Each scene shows the same named points in several views. A view is turned or mirrored, shifted and resized as a whole, has a little noise and may leave points out.

Scene 1
View 1
k470: [-23  16  14  -6  39   9  -5   5  13   6  -2  54  -1  19  39  -2   3 -27
  49  32  14   0  -9]
k763: [ 19   1  -5  20  28  -2  -5 -40 -10  40  41 -10  26  58  24 -21  50  36
 -26 -63   9 -24   0]
k934: [ 17 -21   2 -14  33  -5 -10 -25   4  36  22  -2 -23  40   8   8  15  19
  25   8  -2  16 -16]
k305: [-12   9   9   9  26  -4   1 -10 -17 -12   3  38  20  12  33 -13  -3  -8
   7   3   1 -16  -2]
k998: [-20   0  10  -6  13  11  -8  -7 -14   4   6  16   7  32  16 -15  23 -10
  37  -2  24   4 -12]
k608: [ 25 -25  -2   2  30 -26   0 -37 -28   3  18   3   3  10  10   4 -13  32
 -24  -3 -31  -5  -3]
k890: [-25 -22   7   0  13   1 -10  -1   0  26  20  28   4  13   8  -7  16 -13
  19   2  -8  22  -3]
k580: [ -6 -43   6  25  40 -39 -18 -16 -17  10  18   9  10  16  18  -4  -4 -17
 -27 -25 -51   1  -5]
k671: [ -1 -23   6   1  19 -20   0 -17 -17  38  42  -7  27  16 -13  -1   9  30
 -32 -29 -28   8   6]
k135: [-12 -29  13   9  63 -35 -18   0  13  20  13  29  -8  18  28  12 -12 -35
   9  12 -46  11 -11]
k396: [ -2   5  10  -5  18  -2   4 -15 -25  15  25  -6  27  32   4 -10  14  25
  -3 -20   8 -10  -2]
k263: [  5 -48   2   3  22 -18 -22 -25 -21   1   1   0 -29  29  14  -3   5 -15
  22   0 -18  19 -23]
k599: [-53 -16  10  12 -26  14  -4   5 -32  12  22  18  45  10 -10 -34  37 -14
   0 -38  10  14   6]
k954: [  1  21   8  16  35  -4   1 -21 -15   8  21  15  38  40  34 -19  20  14
 -15 -36  10 -33   0]
k447: [-14 -20  29 -26  66 -35 -11  16   2  48  33 -29   8  42 -16  25 -12  -8
  17   4 -35  17 -12]
k851: [ -9  -4   9   2  33 -14   0 -10  -5  31  34  11  30  22   7  -2   9  15
 -17 -18 -18  -5   6]
k965: [-32 -26   9  17  10 -14  -7  -1 -12  12  17  38  23  -6  12 -13   4 -22
 -10 -10 -30  12   4]
k304: [  1  -1   7 -13  30  -8   7 -11   2  36  33  19  15  10   0   9  -4  32
  -4  11 -13   6   7]
k604: [ -7   3   3  -4  13  12   1 -15   2  32  28  25  14  23  12  -9  26  20
  11  -6  13   6   3]
k771: [-22  -2  19  17  42 -24  -7   1 -18   8  19  10  40  32  20 -12   5 -17
 -14 -31 -20 -20  -1]
k699: [ -3 -17   5  16  35  -4 -29 -19  -9   8   1  -6 -15  73  38 -21  45 -32
  39 -36  18  -7 -29]
k723: [-12  17  14  15  45 -17   6  -4   1  31  38  29  54  17  23  -5   5  14
 -36 -26 -22 -23  15]
View 2
k723: [-16  -7  11  23  63 -38  19  41  16 -35  30 -10  39  11  -2 -19  47  18
 -23  14 -25  -8  28]
k447: [ 36  -5  16  29  42 -25 -10  46  52  -5 -38  43 -11 -40 -28  25 -33 -38
  47   2  47  20  19]
k580: [ 35 -12  36  43  26   7  -7  -5   4  -3 -14  48  24  39 -17   7  -4 -31
 -12   8 -21 -28   5]
k998: [ -7  25 -14 -51  29  41   9   0  13  39 -14 -29 -17  -9  18  29  10 -18
  14 -48   5  -1  23]
k604: [  0  20 -15 -46  63  12  14  41  17  -2 -11 -31   1   2  11   6   6   4
   6 -46 -15  -4   8]
k934: [ 27  22   9 -40  60   5   2  46  37  16 -51  -6   1   7  13  13 -46 -46
  36 -42   8 -16 -15]
k890: [ 22   7  -7 -36  39  41 -13  21  13  -1 -17  15  -9   2 -15  28   5  -1
  -3 -48  -3   2   1]
k304: [ 19  15   4 -31  68  -7 -18  70  38 -20   0  -4  17   1   3  -6 -13  -2
   7  -9  -7   7  12]
k965: [ 26  -4   3  -7  26  42 -22   7  -2 -13  11  33   4  21 -22  18  25  12
 -30 -18 -25  -2  14]
k851: [ 10   4   5   1  60 -10  10  40  18 -19  -6   1  11   4  -8   1   7   2
   2 -17 -12  -3  15]
k263: [ 43  17  21 -17  21  46 -16  -6   9  40 -45  24  -3  33   7  25 -41 -57
  16 -28  -7 -25  -6]
k763: [-12  16  -1  27  77 -44  89  27 -13  -1 -32 -57  20  31  30 -23  -3 -11
  25 -38 -50 -38   8]
k305: [-17  19   9 -42  25  25 -14  -1  21  27  24 -14  13  12  19  10  37 -20
 -21  -5  -2 -15  26]
k954: [-32  16   7   2  51 -22  45   8   7  15  11 -45  23  16  29 -12  37 -12
  -3  -9 -21 -27  28]
k135: [ 23 -11  38  -7  27   8 -34   2  47   4 -21  63  21   7 -31  35   9 -43
 -15  -8  36 -26 -21]
k470: [-24  18   3 -93  30  37 -28   4  55  34   4  -4   2 -21   4  41  43 -26
 -16 -42  47 -11  -5]
k599: [ 13  11 -40  -1  25  60  24  -2 -40   0  11 -21 -35   0  -6  20  28  43
  -1 -50 -51  25  54]
k396: [  2  21  -4  -3  49  -2  22  35   6  11  -2 -38   0   3  28  -9  -7  -9
  23  -8 -25   4  42]
k671: [ 39   4   4  32  63 -12  11  54   0 -30 -12   3  10  20  -4 -16 -25   6
  17  -3 -45   3  26]
k608: [ 35  19  33   2  48   1 -23  40  18   6  -5   3  34  48  24 -22 -37 -39
   6  25 -39 -23  16]
View 3
k608: [ 32   8  -5  12   0 -15  12  11  -7 -19   7   3 -20  33  21 -28 -15   5
  13 -38 -10 -12  37]
k470: [ 44   4  25  24  25  -1 -10 -36 -25   1   0   1  10 -26 -34  16  -5  18
   2  11  -7   1 -21]
k851: [ 23  -6   2  25 -11 -29   9  -2   3 -22  11 -14 -13  41   1  -9 -19  27
   8   1 -17 -13   5]
k965: [  1   0  17  32 -10 -23  14  -5 -21 -15  -1   0   0   9   7 -13   3  38
  30  14  14 -19   7]
k934: [ 56  12  -2  27  -5  -9 -21 -33   7  -1  24   5 -11  29   9  -3  -6  -9
  14  -7 -24  13  18]
k699: [ 17 -20 -12  -5 -17  -4 -36 -50   4  -8  -7  22 -10  11   2  46 -13  16
   2  13  -8  37  23]
k396: [ 30  -6  -7  -4  -6 -20  12 -11  18 -15  17 -10 -13  43   1   6 -27  25
   9 -13  -1  -7   2]
k771: [  1 -20  -5  15 -18 -36   4   1  -7 -23 -14   1 -18  17  -5   5 -21  41
  -3   0  -8 -11   1]
k723: [ 10 -15  11  22  -3 -35  26  18  -7 -41  -4 -33 -14  45  -9 -11 -29  44
  -1   4 -30 -26   1]
k671: [ 21  -1  -7  26 -26 -37  13   4  13 -22  21 -12 -18  58  21 -24 -15  24
  21  -7  -9 -16  18]
k263: [ 25   8  -7  22 -14 -10 -19 -22 -15   0   0  33 -12   0  26  -9   7   0
  24 -14   7  10  38]
k305: [ 22  -6  14   2  16  -8  13  -9 -19 -14  -8  -2   0  -1 -14   7 -18  30
   6  -9   5  -9   0]
k763: [ 18 -22 -10 -12 -15 -15   0 -13  23 -41  10 -26 -18  77  13  24 -37  25
   2   7 -33  15  35]
k580: [ -1  -6  -5  34 -26 -31  -3   8 -22 -23 -15  16 -20  15  22 -21  -1  25
  16  -7  -9  -9  37]
k604: [ 37   2  13  12   5  -9   5 -25   8 -13  24 -20   3  38  -5   7 -16  21
  18  12  -8  -1   0]
k890: [ 26   6  13  36 -10 -16  -7 -32  -4  -1  20   1   5  15   3  -3   6  21
  30  22   5  -4  -1]
k998: [ 32  -3   5   0   2  -5  -6 -39   4   1  13   4   4   7 -12  24 -13  23
  16   6  13   7  -9]
k304: [ 47  12   9  32   2 -23  11  -5   3 -12  26 -17  -9  36  -3 -21 -13  12
  13  -7 -20 -17  -2]
k447: [ 40   1 -21  60 -40 -55 -24 -14  10   4  15  20 -31  17  -1 -21  -3   5
  -3 -11 -28  -9 -16]
k599: [ -4 -12   6  -1 -21 -22  19 -24  13  -8  19  -9   7  35   5  16 -10  57
  40  28  44 -15 -12]
View 4
k304: [  6 -15  13  14 -12 -38  -5  15  78 -31 -30   9  31  27  28   4   7  15
 -46 -53  14  22  -7]
k135: [ 20 -10  -1  46 -88  17 -21  26  82  -3  -7  -6  16  18  22  39  28  19
 -95  -4 -22   1  24]
k965: [ 37   9   7  49 -23  -7 -19  21  44  11  10 -15  17  25   5   7  19  18
 -64  -7 -24  18 -49]
k954: [ 31 -29  55  38  22   1 -33  47  -5  -5 -24  43  39  30  26 -11   4  -2
 -36 -38   1  -1  17]
k890: [ 20 -29   1  53 -16 -15 -13   9  60 -18 -13   0  39  21  29  16  28  35
 -74  -8 -28  19 -41]
k599: [  42  -32   18   51   49  -24  -20   14   -1    1   20    7   41   25
    6   10   17   38  -36   -3  -26   10 -101]
k396: [  2 -43  23  26  24 -19 -14  27  15 -16 -15  28  41  19  18   8   4  15
 -22 -44   6   6  -8]
k470: [ 31 -42  40  86 -44  -6 -22  -3  71 -25 -64  24  50  -8  38  -4  -4  32
 -98  41  -4  18  -2]
k771: [ 40 -18  38  32 -16  13 -32  42  13  12  11  24  17  27   3  30   8  12
 -48 -16   2 -18  -1]
k763: [ 18 -47  32  14  55   1 -33  59 -17 -24 -11  48  49  59  50  -2  43  -3
 -26 -91 -28  -3  24]
k305: [ 23 -17  37  67 -19  -2 -21  21  25   6 -31  16  36   0  13 -16  -9   6
 -51   6  -1  19   0]
k934: [-26 -62 -16  37 -19 -15  -6  16  66 -45 -33  16  59  17  53  18  37  26
 -63 -46 -23  21  22]
k263: [-30 -49 -39  64 -41  13  -4  21  34  -7   2  -6  53  -3  25  21  38  21
 -62 -13 -46  21  14]
k851: [ 25 -14  25  15  -1 -16 -20  35  44 -13  -6  15  25  38  20  16  16  11
 -43 -53   0   4  -8]
k699: [  5 -96  12  80  -2  37 -35  34 -10 -17  -9  43  70  13  48  28  49  32
 -75   0 -57 -12  22]

Which points are out of place in each view (at most two, in the order of its rows)? Write - if all are in place.
view 1 => k723
view 2 => k851
view 3 => k263, k890
view 4 => -
